A landscape with many peaks, sampled at points; each row gives a point and its height.
From any point a climber steps to the highest of the 2 points nearest to it. It stops when none of these is higher. Distance is the straight distance between rows; heights are no part of it.
Z_777: [  2  38 -13  62 -54  19 -15  -1  20 -60 -14  26  12  29   1  23  -4 -11
  -3  -7   7  20  -3]  height 11.6
Z_377: [ -7   2   1  40 -54   6 -59  14  34 -34 -24  48  -3 -19 -26 -25  -3 -18
  18   1 -23   5 -16]  height 38.9
Z_151: [-18  34  15 -13 -13  -4  27 -32   3  22  28 -30   1   3  48  -9  45  12
  -6 -20  -6   6  19]  height 22.5
Z_40: [ 48   0   9  44  19   1  -9 -17 -59 -15 -21 -32  36  33 -20 -20 -30  35
 -10  10  33  -2  -6]  height 42.9
Z_117: [ -1  -8   8  29 -48   0 -18 -23  10  20 -10  33   4 -21 -35 -60   7  14
   0 -17 -52  -4 -19]  height 40.5
Z_476: [-25  24 -27   2 -62 -26 -56 -25  21 -15  -1  40 -17  -9 -35 -11  11  -2
  10 -18 -20 -25   8]  height 45.8
Z_945: [ -9  -3  30 -22  -2  17  10  11 -10  39  13  -1 -12   1  33 -34  44   8
 -13 -20 -48  -7  -8]  height 42.3
Z_840: [ 20  31 -33  36   5  30 -17   7  16 -36 -18 -12  25 -36   4  20 -37 -14
 -14   3  12  17 -21]  height 32.3
Z_362: [ 11  31 -28  43 -39  11   0  -8 -28 -31  -6  13  -1  32   9  28  15  23
  14   9  18   1  18]  height 14.0
Z_102: [  7 -17  37 -20   0 -24 -35  34   2 -21 -16  37  11   9 -34   6 -42 -14
  10  11  25 -17   5]  height 30.9
Z_804: [-20   7  -8 -11 -42 -21  31 -37  12  29  26   0 -12  12 -21  11  -8   0
  -3 -16  -1  -6   4]  height 27.9
Z_662: [ 19 -43  25  65  26  29   4  -9  -2 -14 -40 -32  29 -26 -22 -33  -8 -16
  -7  -2   2  27 -18]  height 8.0
Z_765: [-29  40  -8 -12  11  -8  30  -4 -12   0  -3  27 -30 -14  31  10  45 -10
  -5 -22   7  21  34]  height 21.7
Z_329: [-11   2  36 -21   0 -11 -35  36   2 -12 -20  43  12  -7  -2   6  -1  -4
  -4  -7  23  -8   5]  height 28.8
Z_139: [-12  12  -8 -26 -27 -19  11  14 -19  36  17  47 -44  48   6   5  36   6
   4 -15 -42 -10  15]  height 25.9
Z_116: [-18 -36 -24  -9   7 -17 -23 -20  11  19  12  13   0 -27 -33 -15  15  25
  30  -5 -40 -15 -18]  height 30.3
Z_254: [ -2  19 -18 -56  32 -24  20  -4  15  26   1 -17  16 -24   3  23 -29 -22
 -29 -25  26  -2  -3]  height 36.5
Z_171: [-12   0  50 -22  32  10  46  -7 -16   8  -3 -36   5 -23   2 -10  10 -53
 -47 -22  37  18  10]  height 21.2
Z_724: [ -4  11  42 -20   8 -15  13   5 -34  17 -14  24  11  24 -20  14   3   4
 -26 -30  33 -14  20]  height 26.0
Z_217: [ 13 -17  62 -30   4  -1  13  39  -5  12   7  -4   6  25  32  -8 -16 -13
 -18  17   4 -15 -12]  height 36.1
Z_672: [ 27  19  14  27  -7  13 -34  -8 -34  -5 -20  11  41  -5   5 -16   4  33
 -11 -14  16   0   0]  height 46.6
Z_34: [  6  12  22  -8 -40 -11  38 -35 -14  30  19  -4   0  38 -20   9 -10  14
 -18   2   9 -18  11]  height 25.5
Z_343: [-23  70  22 -19 -22 -23  28   0  21  -3   2  38  -2 -17  25   1   6 -25
 -26 -47   4  23  16]  height 28.4
Z_200: [-19 -15  17 -47  -7 -34   4  21   1  26  15  42 -37  36 -13   4   6  -5
  11  -2 -27 -27   5]  height 28.1
Z_467: [-31 -24 -25  -9 -38 -23  -7  -2  59   2  34   0 -18  -1  -1  18 -10  -1
  36  18 -40  -3 -13]  height 33.2
Z_646: [  3   5  69 -48   5 -13  23   4  21  26  18 -22  31   1  26 -10   2  -7
 -12  -4  -7  -5 -15]  height 32.8
Z_959: [-20  -9 -18 -14 -13 -12 -17 -27   3  15  -6  34 -15 -13 -63  -3 -22   1
   7 -11  -2 -21   3]  height 57.9
Z_512: [ 26  12  13 -55  17 -18  13   2 -29  52  15  -3   4  32  19  -3  -7   6
 -16 -19  -3 -21   3]  height 15.1
Z_75: [ -2 -14 -15   6   2  19  43 -32 -34  26   3  -7 -21   6 -16  18  -6   4
 -11   7  18  -1  16]  height 22.1
Z_880: [-30 -21  11 -42   1 -44 -16  12  11  42  29  18   4  14  10 -10  39  40
  21 -25 -45 -35 -18]  height 52.8
Z_373: [-13  -9 -22 -23 -26  -1 -13  33  33   9  17  42 -63   7 -25  -3 -22 -24
  13  22 -46 -19  -6]  height 33.1
Z_521: [-30  -3 -11 -17 -18 -13  17 -19  48  28  19  -3  -5 -34   7   3  23   6
   3 -22 -31   5 -18]  height 26.9
Z_166: [ -8  13  16  23   1  20  30   8 -42 -22 -10  20 -20  22   7  17  17  -6
 -13   4  39  19  31]  height 18.1
Z_725: [-14  -8 -60  20  12  28  -2 -18  -2  11  -2   3 -16 -24  -4  24  27  19
   9   2  -6   9  16]  height 17.4
Z_140: [-38  30  -3 -20 -56 -36   5   8   7  14  24  45 -38  20  26  12  42   7
  15 -30 -17  -9  37]  height 24.5
Z_323: [ 19  53   0  15  -3  24 -13  14   3 -26 -17  12  36 -37  23  -2 -12 -11
 -34 -12  14  17 -21]  height 35.8
Z_365: [-35  10  -5 -42 -24 -28  40 -20  24  37  15  19 -32   3 -26  13   5 -22
 -16 -29 -18 -16   6]  height 30.4
Z_864: [-34 -15 -45 -33  27 -22  13   4  -8  14   8  31 -56  19 -21  43  24  -5
  19 -15  -8 -12  22]  height 8.4
Z_118: [-10  23  12  -9  15  19   9  34   9  -4 -14  21   0 -47  43 -10  41 -27
 -30 -22  -2  25   6]  height 44.1
Z_819: [  0 -10  12   3 -21  17  -4 -23  -4  33  23 -28  14 -12  26 -46  35  26
   0   0 -38 -12 -25]  height 36.4
Z_191: [ 16   9 -22 -22  66   6 -22  17 -18  23 -13 -14  15 -19  21 -17   3   1
 -42 -28  22  -5  -2]  height 20.4
Z_69: [-13 -19 -25 -38  14 -23  32  -6 -16  40  17  13 -37  37 -13  47   2   5
  13   2  -3 -16  29]  height 9.6
Z_499: [-25  28 -12 -24   3  -8  38 -31  20  20  25 -28  12 -34  28  12  32   4
  -7 -14 -11  13  12]  height 24.3
Z_821: [-10  10 -41 -10  -4  -2 -21  -3   2  -8  -8  23 -21   1 -41  16 -47 -13
   5   7   9 -17  10]  height 67.8
Z_918: [ 19  36  18  13 -34  13  18 -34   9  -3  -5  -5  28  -7 -11  -3 -47  -8
 -12  -2  -2  13 -27]  height 27.3
Z_881: [ 17 -56   8 -49  51 -37  -9  60  -7  28   5  12 -25  32  -3 -20 -18   3
   9  13 -33 -22 -18]  height 33.6
Z_679: [ 45   2   8  34 -14  -9  -3  -3  -1 -44 -11 -14  25  48 -20   4 -61  22
  25  43   1   2 -22]  height 32.0
Z_952: [ -3 -37 -27   4  24  -2  -7  11   0 -18   8   9 -23  14 -10  39  -4   6
  38  28  18  -4  13]  height 10.8
Z_557: [ -8  39  46 -42 -17 -13  11  11  33   5  17  -2  32 -10  33  10 -15 -14
 -10 -11   6  -3  -9]  height 30.2
Z_358: [-29  -3 -14  15  23   3 -14  -6  -2  -9 -13  20  12 -45   4   1  77  19
  17 -29  11  19   9]  height 48.0
Z_77: [  8 -10  -6  47 -32   9  31 -53  -1   3 -16 -12  -2  19 -35   3 -17  10
   1   0   5   8 -10]  height 18.8
Z_211: [-27 -35  33  17 -32 -15 -16 -13  26  18  -7  27  -2 -13 -30 -41  18   1
  11 -16 -27  -4 -26]  height 47.0
Z_134: [  7 -46 -14 -21  52 -16  16   9 -14  44  -2 -24  -3  18 -17   6 -33   1
  13  14  21 -13  -1]  height 12.8
Z_995: [-19   1  16   7 -39 -32  14 -15  26 -16  11   8  13  15  13  20  28   5
  30   3  17 -11  21]  height 8.6
Z_385: [-27  22 -39 -11 -33  -7 -29 -44 -10   9  -3  41 -22  -5 -44   4  14   3
  13 -20 -15 -20  12]  height 50.5
Z_830: [ 18 -32 -22  28  41  21 -31  29 -21  -7 -17  13   9 -18   3 -12   0   8
   5  10  18   1  -1]  height 45.3
Z_607: [  0  22  24  23  19  27   7  28 -17 -19 -23   6  22 -41  30 -16  15 -26
 -40 -25  31  18   4]  height 40.0
Z_478: [ -8 -40  16  -6  21  11  16   4  -7  22  -6  -1   3 -18 -11 -22  14   5
  -4  -7  -1  -4  -9]  height 32.7
Z_595: [ -6 -11 -12  11  31  21 -24  16   8 -17 -11  -9  28 -43  33  -2  47   9
  23 -10  15  17  -3]  height 45.6
Z_912: [-14 -14  -9  13  14 -11   6 -51  19   3  -7 -22  29 -32 -21  30  12   5
  13 -15  26   1  -5]  height 19.3
Z_661: [ -9  15  34  -6  13 -12  32 -45 -49  -3  -5 -29  17  12   1  29  35   9
 -15 -23  59   2  48]  height 20.5
Z_921: [  4 -24 -29 -51  16 -38 -31  -2   7  33   8  18 -12   3 -38 -18 -39  15
  22  -4 -43 -35 -19]  height 41.6
Z_119: [ 35  15 -13   5 -24   9  16 -23  14  16   8 -28  17 -12  -3 -26 -46   9
 -12  31 -31   1 -27]  height 23.1
Z_738: [  6 -33 -12  33  12  24  11 -45  -1  10   9 -54  11 -17  -4 -21  28  19
  21   5 -18   7 -21]  height 25.6
Z_257: [ -3  -2  66  24 -20  -9  -8  -1  15 -29  -3 -13  49   2  18  -9  54   8
  10  -8  18   1  -6]  height 5.7
Z_549: [ -8  -7 -25  -9  25   4 -23 -23  10  40   1   8  18 -47 -13 -16  10  25
  -4 -29 -19 -13 -18]  height 26.2
Z_803: [-23 -21 -40  51 -20   8 -23 -33  49 -20   7   0   2 -38 -17   6  30  17
  42   4 -24   9  -6]  height 7.5
Z_729: [ 36 -22  26  17 -19 -18 -10   7  -8   5  -4  13   7   9 -38 -39 -39  25
  20  38 -31  -3   1]  height 42.2
Z_340: [ -2  31 -40 -42 -25 -11 -42  -9  10 -10   5  20 -29  -4 -44  17 -46 -30
  27  27 -22 -40   1]  height 58.0
Z_425: [  1  -7  36 -22   1  -9 -35  37   3   3  -7  29  21  -7  12 -28   5  10
  -9 -12 -21  -7 -26]  height 26.7
Z_180: [ 21  14 -20  50 -35  28  13 -25 -33 -15 -15  11 -16  38 -27  10 -23  16
 -10  10   5   3  -3]  height 16.0
Z_660: [ 13   6  -7  14 -44   1  -5  19  35 -30  21   6 -17  16 -11 -10 -57 -15
  17  45 -33   0 -14]  height 39.1
Z_768: [  2  36  -3  13 -75 -18 -19 -43  22 -11   3  15  21  23 -17  11 -21  11
   2 -13   1 -18   1]  height 33.5
Z_640: [  6  61  31  30 -17  13   9 -27 -22 -36 -14   2  28  -5  11   3  11  13
 -36 -37  37  23 -10]  height 3.1
Z_100: [ 12 -22 -16  54  16   6 -32  31  20 -54 -32  12 -18  -4 -28  12 -41  -4
  34  38   7  12   1]  height 44.4
Z_280: [  2  18 -26 -58  -2 -12 -11 -14  25  25   5   7  11 -11 -10  18 -32  -6
  -7  -6  -4 -16  -9]  height 36.8
Z_608: [  0 -15  -2  -3  -8  18   6  28  -8  -2  20  -8  -6  14  41  -5  40  24
  22  16 -11  10  -3]  height 19.6
Z_965: [-15 -39  33  44 -38 -10   7 -21  46 -11 -15  14   4 -15 -40 -31  -8 -12
  24  -3 -29   4 -19]  height 46.1
Z_591: [-15 -27  13   8 -13  30  14  37  31  -7  18 -15 -11  -1  34 -10  12 -16
  18  36 -20  14 -16]  height 17.8
Z_841: [  8  32 -50 -43  -7  -3 -16 -10  20  26  24  -3   8 -23  11   8 -17  15
   1  -9 -38 -21  -5]  height 39.9
Z_622: [  5  37 -23  24   9  16  24  -8   0 -30   7 -22  15  -3  35  34  -2  -3
  -3  11  34  26   8]  height 50.4
Z_873: [ -1  54  22   0 -68 -29 -25  -1   7 -13  11  35  14  24   6  11  -7   7
  -6 -22  -2  -7   5]  height 31.6
Z_766: [  5  26  53  28 -14   5   9 -21 -16 -26 -16 -20  33   9  11  -3  34   7
 -16 -26  24  -2  12]  height 4.4
Z_384: [-18  56  67  -2 -22  16  28  -2   8  -7   3 -14  18 -11  22 -12  11 -24
 -51 -34  18  17   5]  height 26.1
Z_696: [-48 -20 -57 -15  11   1 -12 -10  10   8  20  37 -74  -1 -35  32  18  -4
  31   0 -20  -9  20]  height 7.4
Z_915: [  5  45 -26 -10  -6  -8 -29 -36  -7   3   0  18  29 -22  28   0  43  28
  -5 -31  13   3  14]  height 48.6
Z_413: [-40  14   7  14 -25  10   4  26  32 -45  -8  38 -26 -31  -1  21  14 -40
  -1   0   0  28  10]  height 2.9
Z_368: [-17  69  15 -17  12   2  20  10 -12  -7 -20  30  -9 -26  19  16  -5 -29
 -50 -42  22  15  11]  height 26.3
Z_541: [  7   2 -48 -12 -34   1 -44   4  28   3  30  13   0  -3  19  -8  15  31
  33  17 -44  -5 -13]  height 24.8
Z_773: [ -6 -20 -42  -9 -14  -4 -30  10  11   5   5  22 -17 -19 -11 -17   3  20
  23  17 -53 -13 -18]  height 27.0
Z_193: [-11  -1  27 -19  45  25  44  -6 -26  -8   3 -54  -2  -4  19   4  32 -39
 -49   0  31  16  35]  height 18.9
Z_697: [ -5  10   0 -41  62   5  18  11 -29  35  -9 -14   2  -4  33   0  33 -10
 -36 -40  26  -3  18]  height 18.3
Z_977: [  7 -20 -16 -37  59   2 -36  48  -3  35 -12   2  12 -17  19  -5  11  -6
 -16 -18   0 -14 -10]  height 22.3
Z_198: [ 15 -22  10   7  15  18   8 -20 -11   3  -1 -33  23   3  -2   1   5  21
   6  20   6   2  -2]  height 28.0
Z_558: [-11 -19 -24  -8 -50  13  -6  20  37  -7  23   9 -40  10   3   3 -25 -16
  25  44 -42   3 -18]  height 35.9
Z_756: [  3  -9  25  32 -34  11   5  10  -2 -17 -11   9  11  18 -17   5 -20   0
  11  25   4   2 -10]  height 47.2
Z_792: [-18 -19   3  -4 -45 -11  15 -21  58  24  32 -31  -2 -14   3 -12   0 -11
  12   6 -34  -1 -28]  height 30.0
Z_297: [ 25  -8  -7  16 -21  31 -21  41   1  -1  11   9  -3  20  48 -25  14  22
  14  29 -28  -4  -9]  height 21.3
Z_447: [ 13   6  -7 -54 -11 -34 -43  -4  -3  36  -2  39   5   1 -29 -29 -32  14
   3 -13 -25 -46 -14]  height 46.4
Z_538: [-24  22  -2  59 -58  11  10   2  25 -49  -7  18 -11  15  28  14  26  -9
  -2  -8   1  19  10]  height 10.6
Z_441: [ 14 -41 -15  38  30  -7 -11 -26 -29   8 -26  -1  10  -2 -55   6 -30  18
  21  14  25 -12   1]  height 42.5
Z_105: [  8  40 -15 -12  29   6  53 -10 -21 -17  10 -40   2   9  28  40  -5 -14
 -34  12  44  17  21]  height 45.0
Z_74: [ 17  52  36 -43  11  -1  23   5 -41  30   1 -12   4  40  32 -10  11  -8
 -39 -27   4 -11  24]  height 16.7
Z_35: [ 33  10 -15 -49  -3 -10   4  13 -31  31   6  23 -12  41  -8  -3 -38  19
  -3  12  -6 -26   4]  height 13.4
Z_394: [ 22 -17 -31  10  49  25 -10   8  18   1   0 -41  30 -37  18  -6 -28  -4
  -3  33  11  12 -25]  height 25.4
Z_273: [ 14  12  16  41 -48  13   9  20   9 -49   2  17  -9  53  -3   4 -40  -5
   9  46  -8   6  -7]  height 42.7
Z_72: [-10  10  22 -15  10  18  33 -16 -56  -3  20 -38 -20  38  29  -5  76   5
 -18  -2  24  11  53]  height 16.2
Z_833: [  3 -30  46 -20   8  20  28 -12 -39   2  24 -61  -6  40  20 -19  48  -5
 -12   9  17 -13  30]  height 14.4
Z_472: [  4 -41 -39  17  28 -10 -32 -16 -13  20  -3   8  -6 -20 -48  -8 -12  24
  30  17 -11 -13  -2]  height 35.5
Z_966: [ 37  -2 -41  24   3  18   8 -17 -20  -3  -2 -33  -2  14  -4  13 -69   6
   5  41  11   7  -7]  height 31.3
Z_797: [  8 -40   0  14   6  10  11   4  12   3  -4 -13 -17   2 -18 -21 -57 -10
   0  29 -12  13  -7]  height 32.5
Z_156: [-13 -30  56  -1  30  12   8   6  16 -12   4 -50  30 -34  14 -26  36 -10
  -2  -1  10   6  -7]  height 13.6
Z_603: [ -3  24  73 -14   6  30  39   4 -18   7  -1 -30   9  -2  26 -21   7 -27
 -51 -19  14   7  10]  height 24.0
Z_842: [-13 -14 -23  26 -17 -15 -18   5  26 -31   9  18   0  15   7  25  21   7
  39  18   9   2   7]  height 9.5
Z_417: [  9  22 -29 -50 -21 -19 -47   9  -2  -2  -6  38 -22   2 -23 -13 -34 -21
   8   2 -40 -33  -9]  height 51.8
Z_436: [-19  29  21 -29  44   2  44  18 -44   9  -3   1 -31  19  53  -5  69 -16
 -19 -30  13  16  48]  height 19.5
Z_235: [-17  -1  -8 -49  56 -14  24  25 -11  38  -3  15 -27   2  15  15  38 -13
 -14 -37   0  -6  17]  height 16.5
Z_22: [ 13 -42  -4 -33  17 -46 -10  26 -16  45  13  19  -7  26 -22 -27 -25  18
  13   6 -29 -34  -8]  height 37.1
Z_589: [  1 -34  -1 -43  35 -29  18  13 -28  21  11   4  -9  35  -7  37 -19   0
  -2  -4  26 -22  11]  height 11.1
Z_546: [ -6 -38  42  -8  39   9  14 -28 -27 -11  19 -85  17  18   2  -2  27 -15
 -16  15  41   5  28]  height 12.4
Z_715: [-19 -44  34   0  16  23  20  32  31  -3  18 -26  10 -29  41 -19  39  -8
  13  17 -21  23 -22]  height 15.9
Z_988: [ 29  -2 -12  38 -26  -7  -8 -14  24 -38   9 -28  28  28  -6  30 -46  24
  48  32  11   8 -21]  height 29.0
Z_899: [ 20  -7  18   0  24  16   6  51 -16 -23  -1 -21  13  14  34  18 -23 -20
 -16  23  39   1  -5]  height 43.4
Z_412: [  8 -50  30  25  36  35  -6 -15   5  -9 -22 -59  27 -33  -6 -23  19 -15
  -5   3  16  15 -20]  height 10.9
Z_907: [-17 -28  22  29 -44  -4 -10   2  26 -18   2  39 -23   8 -29   0 -13 -10
  31  15 -11   3   0]  height 53.0
Z_940: [ 27 -16 -24   6  44 -14 -37  30 -27 -11 -25  -1   8  -5 -38  -4 -68  -6
  -3  11  48 -10  -9]  height 63.2
Z_229: [ 22   5 -40  50  13  34  25 -35 -31 -14  -8 -66  -2  14 -11  17 -26  15
   0  25  28  11  -6]  height 26.8
Z_747: [ 17 -53 -31  54  33   8 -21  15   9 -24 -12  -4 -41 -13 -35   8 -53 -19
  28  48  -7  20  -6]  height 50.8
Z_617: [  0 -35  16  38 -22   8  43 -44  27  -9  -2 -52   1   9 -19   7 -11  -3
  24  21  -6  14 -19]  height 22.6
Z_58: [  4 -33  -4 -20  44  -6   1  64   7  -1  -6  -1  -8  13   9  30 -21 -39
  -2  19  29   4   4]  height 48.2
Z_502: [-22  17  23 -53  16 -30  21 -15   1  20  40 -38   3  12  60  -6  62  10
  13 -24 -23  -7  19]  height 21.0
Z_982: [-20  37 -13 -25  37  -5 -18  24   3  14 -12  44 -11 -42  31  -5  45  -6
 -20 -46 -14  13   5]  height 48.5
Z_673: [ 17   2 -17   5 -30  14 -37  18  27 -10  20  -9  21   1  32  -8 -12  22
  21  34 -14   6 -16]  height 22.9
Z_86: [-22  -9   9  26 -15 -13  35 -58  35  -6  -1 -46  20  -4 -16  15  28   0
  24  -8   8  18  -8]  height 19.2
Z_870: [ 13 -39  17  31 -41 -30  -7   1  12 -10   6  32 -18  27 -37 -24 -21  10
  39  34 -25  -9   0]  height 48.1
Z_834: [ -5  21 -13 -52  19  -6   2  51  25  -8  -7  23 -11 -10  39  18 -15 -35
 -23 -13 -11   9  -3]  height 11.5
Z_177: [  6  -1  36 -12   1   5  28  33 -16 -11   4 -14   3  17  36  21  14 -29
 -19   6  24   4   5]  height 39.6
Z_295: [  4  16  40  34 -33  -8 -30   9  15 -30 -24  28  32   6  13  -5  29  11
  12 -12  11   8   1]  height 6.7
Z_685: [ 41  23  15   3  15  31   2 -17 -23   8  -1 -56  40 -12   3 -16 -42   3
 -40  -4  19  -1 -21]  height 16.6
Z_479: [ 17  25 -35  -4  14   4 -11  20   8 -21  13  -9  32  -1  39  28  -1   8
   6  15  22  11   9]  height 55.2
Z_205: [ 16  -6 -40  30  31  21 -37   9  21 -14 -18 -22  10 -48  -6   3 -33 -20
   9  17   5  18 -27]  height 28.7
Z_304: [ 32   2  10  23  32  21   4   0 -17   4 -24 -30  25 -29 -11 -25 -41 -16
 -43  -8  34  13 -27]  height 13.9
Z_248: [ 46  16  -5 -13   6  14  11 -10 -16  18   4 -31  25  12  20 -22 -36  21
 -19  28  -8 -13 -23]  height 19.9
Z_516: [ 31  14  -2  21 -13  19  -6  33 -18 -39  -1  18 -23  31 -10   7 -63   1
  -6  45  13  18   3]  height 39.2
Z_939: [-12  54  -2 -17 -44 -16 -11  -5  24  -9  10  28   3  -3  23   6   4   1
 -13 -35 -14   2  19]  height 30.1
Z_183: [-14  -6   2  42   0  19  -7   3  44 -35 -24   5  15 -39   4  10  17 -18
  10   2   1  30 -22]  height 4.9
Z_799: [ -4  57  44 -31  15  -1  22  20 -34  15  -3  -7 -19  28  62 -19  56 -11
 -30 -26  -5   0  34]  height 18.0
Z_32: [-18   0  30 -46  41 -11  15  -3  -2   4  24 -53   3   2  53 -14  73 -13
 -10 -18  -2   2  21]  height 19.7
Z_949: [ 19 -37  12  29  24 -17  12 -28 -58  18 -16   1   2  18 -54 -10 -32   8
  -6   0  30   7  12]  height 35.2
Z_835: [  6   7  13  -2 -44 -14 -35  24  36 -20  -7  27 -20  -1 -27 -28 -49 -16
  17  31 -45 -14 -12]  height 36.0
Z_253: [  5  11 -53  17  15  34  28 -23 -45   7  -2 -40 -11   1  -4  34 -23   6
 -24  10  34   8  11]  height 23.2
Z_338: [ 22 -10  19  -1  12 -10   6 -12 -54  28  -6   1  20  16 -30   0 -31  12
 -30 -10  42 -30  12]  height 29.7
Z_189: [-22  33 -21  23   0  26  43  -9 -26  -6  -2  14 -22  -1   9  27  23 -10
 -25 -15  25  23  34]  height 19.8
Z_192: [ 18  -2 -32 -19  -1  -6 -11  20 -25  -7  13   6 -10  36   2  25 -28  14
  15  28  14  -6  12]  height 12.1
Z_693: [-12  29 -32   0  20   3 -24  -9 -15   1 -13  30   3 -44  21   2  48  15
  -6 -45   2  13  17]  height 53.1
Z_186: [ -7 -26 -25 -21  30   2  -2  53   0  -7  -8  23 -52  13 -16  28 -45 -34
  -9  23  28   7   5]  height 52.9
Z_129: [ 39   3  -1  39  41  -5 -18   4 -33 -29 -23 -10  33  22 -24   1 -50   7
 -21  12  46  -3 -18]  height 51.6
Z_605: [ 32  21  22  15  10  20 -10 -40 -32   0 -13 -40  56   1   7 -38  14  38
  -9 -18  16  -8 -16]  height 39.3
Z_38: [ -3  -5 -38  48  -7  25 -12 -32  36 -22 -15 -25  13 -26   4  14   1   6
  29  -1  -7  25 -24]  height 6.3
Z_380: [ 31 -16  18 -40  31 -21 -36  44 -19  22  -9  26  16   6  30 -13  13   9
   1 -12  -2 -22 -13]  height 24.4
Z_681: [-39 -40  27 -24  11 -19  15  21  23  17  25  -4  -5  14  14  -2  48  20
  26 -10 -32 -11 -20]  height 47.1
Z_587: [ -3  13  10  13  13  18  30 -40 -47 -14   5 -52   0  27  11  14  39  11
 -19   4  51   8  37]  height 18.2
Z_464: [ -6 -26 -54  26   1  27  30 -40 -16  16   2 -17 -24  13 -12  24   3  24
  26  18  13   6  15]  height 19.4
Z_65: [-26 -12 -34  33 -35 -23 -24 -31  51 -28   1   7   8  -2 -14  16   8  27
  47  -7  -3   3  -9]  height 8.5
Z_782: [-11   2  27 -13  32  23  54  15 -29   6 -14 -14 -37   8  25   4  48 -21
 -41   1  25  15  31]  height 17.7
Z_624: [ 50  -6  27  37  -5  -3   1 -10 -30 -28  -5 -40  30  54  -4  -3 -29  35
  18  37  20   0  -5]  height 36.2
Z_57: [ 17 -45  12  40   7   0  32 -26  20  -6 -14 -42  -8   3 -42 -10 -57  -3
  27  35 -11  11 -19]  height 27.5
Z_182: [-15   6   5  35 -24  39  12  22  51 -34  -6  10  -6 -36   4  31  -2 -30
  -9  17   5  28 -11]  height 3.8
Z_278: [-18 -24  25 -54  45  -4  28 -21  -2  37  25 -57   0  -3  17 -13  34  -4
 -11 -12   0  -7  -5]  height 17.5
Z_650: [ 17  37 -31  59 -23  30 -10  -6  -5 -60 -12   4  23  17  11  21   8  14
  -2   5  19  20  -7]  height 12.7
Z_312: [-27   8 -23 -43  14  -2  -2  28  33   2  12  22 -16 -24  26  25  19 -16
   8 -10 -21   4   3]  height 12.5
Z_695: [ 29   4  13  46   2  44  12 -14  -4  -8 -30 -15  19 -29 -15 -34 -15 -15
 -29  -7   5  20 -39]  height 11.0
Z_507: [  0 -15  14   2   3  31  10 -36 -14   6  20 -68  11 -17  14 -44  60  17
  -4   1 -15   2  -3]  height 30.8
Z_500: [-19  27 -15  15 -56 -16 -72   5  34 -51 -18  38   0 -10 -33  -1  -1 -25
  25   9 -17 -26  -1]  height 42.1
Z_188: [ 16  32  -5   0 -49 -11 -12 -20  13 -16  -5  17  13   5 -36  -9 -52  -7
  -9   8 -10  -5 -11]  height 30.7
Z_107: [ 13  49  -4  41 -71   8  -8 -41  -9   3 -13  21   9  14 -17 -24 -10  18
 -15 -26 -11 -10   5]  height 36.9
Z_528: [  3  13   6 -27  23  -3  31  -6  -3  11   2 -29  18 -10  14  23 -27 -14
 -38  -6  48   9   9]  height 40.2
Z_239: [-28  41   7  39 -42  -1  31  -5  36 -33   6 -24   4   2  51   9  45 -14
  -1 -11   2  42   8]  height 9.4
Z_635: [-34  -9 -40 -40  24  -7 -16  39  25  10   6  44 -35 -10   9  18  45 -12
   7 -12 -45 -17  -3]  height 13.5
Z_702: [ 17 -17  13 -23 -14 -28 -34  32  14 -20  -5  34   3  -7 -37 -19 -65 -13
  11  33 -17 -17 -12]  height 33.3
Z_888: [-12  18  23  17 -38 -25 -16 -34  29  -9 -14  14  26 -14  -3  -4  26   5
  17 -25   8   3  11]  height 7.6
Z_789: [ 14  41  28  34 -45  17  -3  -2 -27   0  -6  23   7  20  15 -16   6  21
 -24 -12  -3   1   3]  height 41.1
Z_252: [-11  -4  27 -19  35 -21  26 -14 -56  32  -1  -9  -9  34   3  15  31  -2
 -18 -29  44  -6  39]  height 23.3
Z_258: [-18 -13   3 -64   6 -13  22   0  26  45   8   3 -18   0 -13  17 -25 -17
  -5 -20 -17  -9  -4]  height 33.4
Z_884: [-21 -34 -15 -36  55 -11   8  35   6  19   5  23 -28  11  19  17  53   0
  12 -24 -28   0  -6]  height 14.9
Z_53: [-38  33 -14 -10  -3 -36  10   0   1  17   9  42 -38  -3  25  10  68  -1
  15 -31 -20  22  34]  height 23.0
Z_93: [-24 -59  24   9  -2  -4  25  -3  17   1  27 -31  -8  10   3   9  43  13
  29  18  -6   4  -4]  height 41.3
Z_527: [ 13 -53 -15   6  41  16  -8  14 -21  23   7 -13  -6 -29   3 -22  12  22
  11   1 -14  -4 -19]  height 38.2
Z_626: [ 46   5 -24  33  13  13  -1  10 -28 -27  -5  -3 -19  27 -38   6 -86  -2
   5  55   6  13   6]  height 35.6
Z_302: [ 19 -25  -3  21  16 -21 -43   7 -35  -9 -32  32   5  -8 -58  -9 -42  -1
   1  -1  19 -13   9]  height 52.1
Z_227: [  8  61  44 -25  -4   4   7   5  19   0   3 -14  49 -29  40 -11   2 -16
 -25 -29   7   9  -3]  height 28.5
Z_187: [  1  -3 -40   8  32  22 -30  39   2 -29 -10   2   3 -20  25  20  15   1
   6  10  19  13  -1]  height 50.3
Z_953: [  6 -27  -7   1  22 -16 -42  14 -49  15 -24  54 -20   3 -34 -14  -3  12
  -4  -7   5 -20  10]  height 44.7
Z_292: [  4  -3 -19  46 -22  15 -53   7  29 -55 -26  10 -11 -15 -40 -14 -29 -16
  25  18 -24   8 -16]  height 39.4
Z_216: [ -4 -26 -27  11  40  -8 -10 -26   8  16 -20  -7  25 -50 -35   3  -3   9
  10 -29  21   3 -15]  height 22.4
Z_974: [ -2 -16  29 -29   2 -17 -12  22 -17  44  14  26 -11  10  23 -37  32  38
   2 -25 -43 -26  -6]  height 47.4
Z_293: [-18   5 -42 -36  16 -11  -6  23   5 -15  -3  25 -33  16 -25  48 -27 -35
   1  11  28 -12  20]  height 59.0
Z_126: [  0 -37  -5 -50  52 -11  27   5  -8  34  31 -59   0   0   9  12  -4 -11
  -7   6  13 -14   0]  height 15.2
Z_958: [ 19  43 -33  -2 -26   3 -19 -33   5  10  16   2  26  -5  18   1   3  28
  -4  -4  -7 -15  -5]  height 44.2
Z_66: [ -4  -7  13 -18 -23  -3   6  22  -7  10  -2  46 -39  15 -20   2 -34 -14
  -1   9 -29 -12   3]  height 30.6
Z_561: [ 31 -34   4  15   7   0   4  34  -7   5   1   9 -23   5 -14 -42 -52  11
   2  52 -42  -3   4]  height 36.7
Z_276: [  1 -62 -17  38  45   7  -6  41  15   8   0   0 -42 -33 -30 -26 -41 -15
  26  40 -41  16 -16]  height 42.0

Where does a climber stop that starts at each point below?
Z_650 => Z_907
Z_546 => Z_821
Z_69 => Z_660
Z_464 => Z_907
Z_884 => Z_660
Z_189 => Z_660
